Points on a hilly landscape, in no order, each with its height.
A ball rolls from a point to whichever of its 2 nearest points has the largest drop for the distance, and stops where none of them is lower. Distance is the straight distance between rows; heights are no part of it.
z_99: [-31  12 -29 -42  -7  -7  36 -45  88 -18  54   4 -18 -26 -15  -9  20 -11
  -5  21  -9]  height 8.27
z_8: [-41  20   3   8 -30  66 -12 -19  15   1  25   0  35  40  26 -24  15  13
 -12  11  62]  height 7.14
z_84: [-63 -16 -45  26 -16   9   4 -19  -4  10  17  -4 -71 -59 -35  -1  -6  12
 -40  26 -29]  height 3.51
z_828: [-24  22  -2 -27 -41  42   3 -12 -57  14  12  24  95  -2  58 -28   1 -10
  18  13  27]  height 7.31
z_382: [-28   3  -2  13 -47  36  49 -34  46  29 -27   9   7  11  18 -25  21 -14
 -43  60 -28]  height 4.65
z_818: [ -8 -32  45  -2  12  -2  -4 -32 -51   9  18  37  -7 -44  54 -36  14 -20
  16  12  46]  height 8.95
z_835: [  3  18 -44  31   9  -4 -26  61 -22   5 -19  29 -37 -38 -50  20 -12  22
  21  35 -46]  height 2.34
z_556: [ 19  16 -70  42   8 -66 -24  14 -20  14 -59 -17 -27 -29 -48  17 -39  -6
 -22 -50 -34]  height 3.58
z_688: [-33  13  12 -54 -16  24  -6 -33  51 -30  38  11  32  -6 -24  14   2   0
   7  30  -2]  height 8.06
z_765: [-14 -22  20  20  -5  -2  12 -25  43  52   4  -4 -17 -26  35 -17 -15   9
  -8  24  52]  height 8.09
z_973: [-27 -16 -50  21  21 -45 -12  54  10 -40 -71  19 -61   5 -49  42 -42  14
 -40 -11 -27]  height 4.47
z_262: [ 20  25 -46 -17  -9   2  -9 -60 -13   0  58 -22  22  -2  18 -61  22  16
 -28  14   6]  height 4.97
z_929: [ 67   4  46 -11  34   0  -1  31  31 -20  -5  26  65 -16   5   4 -10  51
  22   4   6]  height 7.27
z_861: [ -9  -2  24  30  15 -20  -3  64 -44 -36 -42  30  -8 -30 -65  50 -25 -25
 -11  -8 -53]  height 3.20
z_768: [ 23 -17   4  16 -25  25  27  -2  -7   8  13  -4  61  24  80 -57  18  14
 -18 -35  37]  height 5.81
z_813: [-36  44 -37  10  31  -1  39 -24 -15 -12   0 -55   2   6  20   0  22 -13
 -31 -22   2]  height 4.69
z_526: [ 18   1  10  -6 -37 -17 -15 -34   0 -35   9  52  50  21   8 -13   4   7
 -23  38  -7]  height 6.98
z_385: [-53  10   9  13 -24  -1  59 -65  25 -12  12 -64 -23  30  -4 -31 -11 -38
 -82   8 -11]  height 2.76
z_557: [ 13 -16  15 -66 -25  21  37 -12  19  15  47 -22  28   6  73 -42  56 -23
  31   0   4]  height 5.45
z_655: [ 54 -10  35  15  12 -20 -82  10  11 -32 -25  11 -54  34 -27  34 -22 -10
  26  11   8]  height 5.63
z_210: [ 38 -37   5  31 -32  19 -14  23  16  42  25  22  29 -35  41 -48  21  20
  27  18 -11]  height 8.52
z_411: [ 30 -45  16 -49 -44  28 -20 -12 -16   4  44 -51  11  15  71 -57  27  -5
  26 -14  30]  height 4.94
z_429: [  9  -8  16  -2 -59   0  17  13  20  21  16  -1  -9  24  74  -2  13  52
  24  52  -9]  height 6.52
z_842: [-71  32 -92  12  -7 -18  -5   9  12 -57 -17  31 -40 -28 -41  45 -12   6
 -22 -31 -41]  height 4.46
z_437: [25 -2  2 10 -4 22 -6  9 56 -9 20 51 66  8 28  2 -5 31 35  8 32]  height 7.06
z_960: [ 34  53 -50  26  49  31 -13  46  -9 -29 -40  18  -2 -70 -13  28   5 -19
  51 -26  -8]  height 4.22
z_597: [105  -5  42 -16  12   8 -48  16 -70  25 -39  20  22  29 -20  70 -50  24
  41 -29  35]  height 3.96
z_457: [-49  10 -70  -1  -6 -15 -19 -21 -18  12  13  13 -31 -30 -51  34   5  13
 -17   3 -58]  height 3.95
z_830: [ 12 -28  39   8   6 -30  25  -3  36 -17  26   3 -29  28  63  10  29  56
  22  -3  -2]  height 6.27
z_525: [  1  -4  18   9  15 -25 -50  -5   6 -44  13   7 -45 -23 -25  19   2 -11
  14   4 -14]  height 5.86
z_581: [-40   9  -1   3 -33  -2  46 -38  -3   2  29 -98  11  26  34 -25  19 -21
 -49 -16  17]  height 3.72
z_570: [-14 -17  21 -18 -43  26  59 -58  -6  19  10  -4  22  49  86 -63   9 -14
 -17  -7  48]  height 5.38
z_426: [-17   3  10 -23 -60   9  15 -41 -21 -27   5  26  63   7  45 -52  10 -36
 -17  23   1]  height 7.12
z_517: [-18  -3  31 -34 -37  69  15 -24  -7 -20  32   1  18  20  43 -50  30  43
  -9  57  29]  height 6.92
z_413: [  9  13 -32  34  -2 -35 -42   9  11  28 -42 -53 -12 -13  -6  16 -24 -18
   5 -12  -1]  height 4.35
z_595: [  7   3 -15 -12 -52 -11 -12 -28  30  17  29  29  45 -10  35 -18 -27  17
  11  37  13]  height 6.80
z_970: [-18  11 -16 -20   8  29 -25 -66  15   0  31 -12 -49 -11  -4 -14  51 -15
 -18  10 -11]  height 5.89
z_416: [-45 -41 -32  14   9 -47 -15  36 -12  -2 -32  33 -49   9 -74  10 -22 -32
 -52 -41 -56]  height 4.82
z_130: [-45   9   0  -7 -41  48  28 -60  28 -16  54  -3  -6  61  27 -14  -3 -45
   0  23  37]  height 7.49
z_963: [-35  14 -36  14  16   5 101 -21  13 -10  47 -50 -36  28   8 -19  18  17
 -23  -4   3]  height 5.49
z_987: [ -4  -6 -14  26  -1  -5 -19  54 -24 -34 -78  44 -55 -64 -67  53 -31  -3
  24  18 -54]  height 2.87
z_183: [ 81  30 -42  29  17 -25 -15  51 -50 -21 -32 -17 -60 -39 -42  72 -20 -19
  51 -71 -20]  height 1.84
z_837: [ 60  11  -7  -9   6 -68   3  32   8 -33 -41  49  25  26 -29  48 -20 -30
  16 -31 -36]  height 6.39
z_342: [-21   9  16   8 -52  37  36  11  12 -31  16  -8  -1 -11  53 -42  18   5
  14  38  13]  height 6.75
z_440: [ 48  25 -44   3  16 -53 -11  32 -47   1 -25 -15 -34 -20 -44  44 -10  10
   7 -31 -70]  height 2.86
z_825: [ 55 -18  15  12 -21 -19 -38   6  11  26 -32 -29  34  -2  15  27  -4  -2
  21 -23  -2]  height 4.95
z_18: [  3 -16  33 -42   9 -15  10  -2  17   8  23 -34  26  11  26  -4  49 -44
  30 -38 -12]  height 5.74
z_906: [-35  25 -48 -40  -9  18  10 -86   2  29  48 -23 -14  20   7   2  19   8
 -21  15   9]  height 5.48
z_69: [ 57  25   3 -13  24 -23 -39   3 -69  10 -21  -2  38  -4 -42  49 -50  -6
  22 -23  19]  height 3.48
z_745: [-83  13 -24  19   8  -9   7  12  13 -19  48 -22   7  -7 -59  -5 -22 -55
   2  -2   6]  height 5.79
z_50: [-27 -23 -14  11  33 -18  -8  58  19   4 -59  12  -2  27 -64  34 -13 -48
 -22 -44 -37]  height 5.24
z_380: [-16 -36  29 -49  -3  33  12 -30 -52  15  66  21  27 -42  34 -29  38  26
  38   0  50]  height 8.89
z_849: [ 50 -11  45   3  28 -14 -52  41  20  -9 -54 -18 -10  15  -6  53 -30   7
  28 -19  35]  height 5.35
z_942: [ -5  11   9  12  35   4 -14  21 -13  19 -45   1  44  33 -16  -5  10 -32
  -9 -12  11]  height 4.12
z_650: [-28  -6  39 -19  14  11   5  12  -6  -4  23  -6 -17  33   7   2  46 -20
  31  28 -21]  height 5.18
z_718: [ 16  23  -7  13  48  -7  10  44  26   4 -13  16  20 -14  -5  18 -15  44
   7  14 -12]  height 7.48
z_460: [ -3  17 -12  29   2   4  18  14 -46  10  10  16  32  43   4 -52  23 -25
  -4 -10  -8]  height 4.73
z_466: [ 47 -15  45 -37   1  13 -66   6 -35  23 -14   3  34  36  18  63  -6  53
  42  -8  33]  height 4.38
z_923: [ 72  42  16  17  20  11  -6  45 -50 -20  -2   6 -16 -57 -44  96 -46  -5
  73 -59   3]  height 2.91
z_632: [ 20  14   7  10  39  10 -30   4  33  -6 -42 -21 -17   2  -5  -3   8  52
 -20  27   1]  height 7.70
z_418: [-49  26 -27  41   2  11  46   3 -25 -18  37   0 -20  24 -12 -44 -15 -34
   4  10  -3]  height 5.25
z_318: [ 15 -10  35  10  -9  21  12  14  32  34   1 -22  34  -8  12 -60  21  23
 -31  31 -19]  height 8.40
z_564: [-19   0 -36  53 -14  20 -45  13  15  26   3  17 -49 -48 -33  -1 -19  18
   2  35  -9]  height 3.00
z_578: [  7 -19  24 -26 -17  27  -3 -44  -4  -3  61 -56   9  23  25 -79  33 -24
 -26   5  16]  height 4.52
z_109: [ 21  32  -5   4  62 -34 -28  28  -2   6 -25  10  10 -15 -77  44 -55  -7
   7 -36   7]  height 2.71
z_995: [-13  -2  25 -23  18  -7  65 -41  -7  26 -14   3  23  36  43 -38  15 -14
 -48  15  17]  height 4.90
z_54: [-47  11 -14  -8  50   4 -24  -9  21 -43 -16   3 -63 -30 -14 -13  43 -14
 -18  23  -8]  height 6.09
z_875: [-23  10  -2  22  63 -21 -21   2 -25   5 -27  17 -16   5 -42  18 -17 -20
 -10 -21  30]  height 3.46
z_298: [ 13 -22  41   0 -15   8 -23  18 -10  36  34  41  43  -9 -16 -36  10  -4
  33   3  28]  height 8.62
z_470: [ 10 -44  49 -68 -30  17  -4 -30 -52   5  71  -1  78   2  62 -29  28  48
   8 -39  32]  height 8.82
z_21: [  1 -42  54  -7  35 -29  26  -9  -9   8 -24  23  -4  25   9 -19  14  12
 -27  36  -1]  height 4.53
z_620: [ 24  -8   7  20  19 -47 -19   8  60  24 -22 -21 -41   0  21   2 -19  31
  16  44  34]  height 7.90
z_350: [ 13  21 -52  23  23 -13 -42  63 -15 -42 -45  14 -10  -5 -93  68 -84 -18
   4 -46   7]  height 3.40
z_492: [ 14 -50  58 -23   5  -2 -12 -18 -22  27  27  -9  73   1  22 -11  10  19
  12 -33  33]  height 8.73
z_422: [-21 -19   7   5 -16 -13  23  -9  24  13 -29  -4 -33  39 -11  -7  19  -2
 -39  24 -42]  height 4.17
z_253: [ 48  25   6  16  30  -9   9  68 -22 -49 -76  33 -16 -21 -59  68 -59 -29
  21 -46 -22]  height 2.61
z_681: [-44  11   6 -34 -39  69  17 -40  80 -25  71 -12   8  30  17 -21  22   5
  -5  42   6]  height 7.81
z_855: [ 15  -7 -67  23  28 -55 -16  39 -37 -18 -75 -13 -68 -45 -66  57 -64  31
 -38 -59 -30]  height 4.08
z_249: [-39 -13  -4  14 -18   8  63 -27  16  41  -1 -33 -68  28  -3 -42 -16 -29
 -59  32 -33]  height 3.59
z_864: [ 17  36  15  17  25   9  -7  32 -32 -10  -9  21  22 -66 -16  51  -3  11
  57 -30   4]  height 3.63
z_163: [ 22   0 -28   6  17 -46  16  19  25  24 -35   9   1  13 -13  18   9 -45
  -8 -41 -50]  height 5.88
z_905: [  6 -33  69 -36   3  13 -16  24 -20  28  -9  -8   3  35  37  26  37  28
  50  10   8]  height 4.77
z_728: [-24 -12  22  15   9  -6  48  -4  26 -11  41 -24 -48  38  26 -36   6  28
  -5  13  13]  height 5.98
z_808: [ -4 -31  21 -27   2  40  10 -33  23  80  -1  -5  15 -19  40 -46  27  20
 -35  25  33]  height 8.25

Call two points neighbours if one is among the 2 nearest of the other. Go from one point of each pair to the other, from neighbour to neighbour, staying as low as possible. Name the highest point that can't be avoided.
z_578 and z_183: z_18
z_835 and z_109: z_350
z_253 and z_835: z_861

For each start below, name the point where the ball stops.
z_818: z_595
z_54: z_183
z_18: z_109
z_681: z_385
z_163: z_183
z_380: z_595
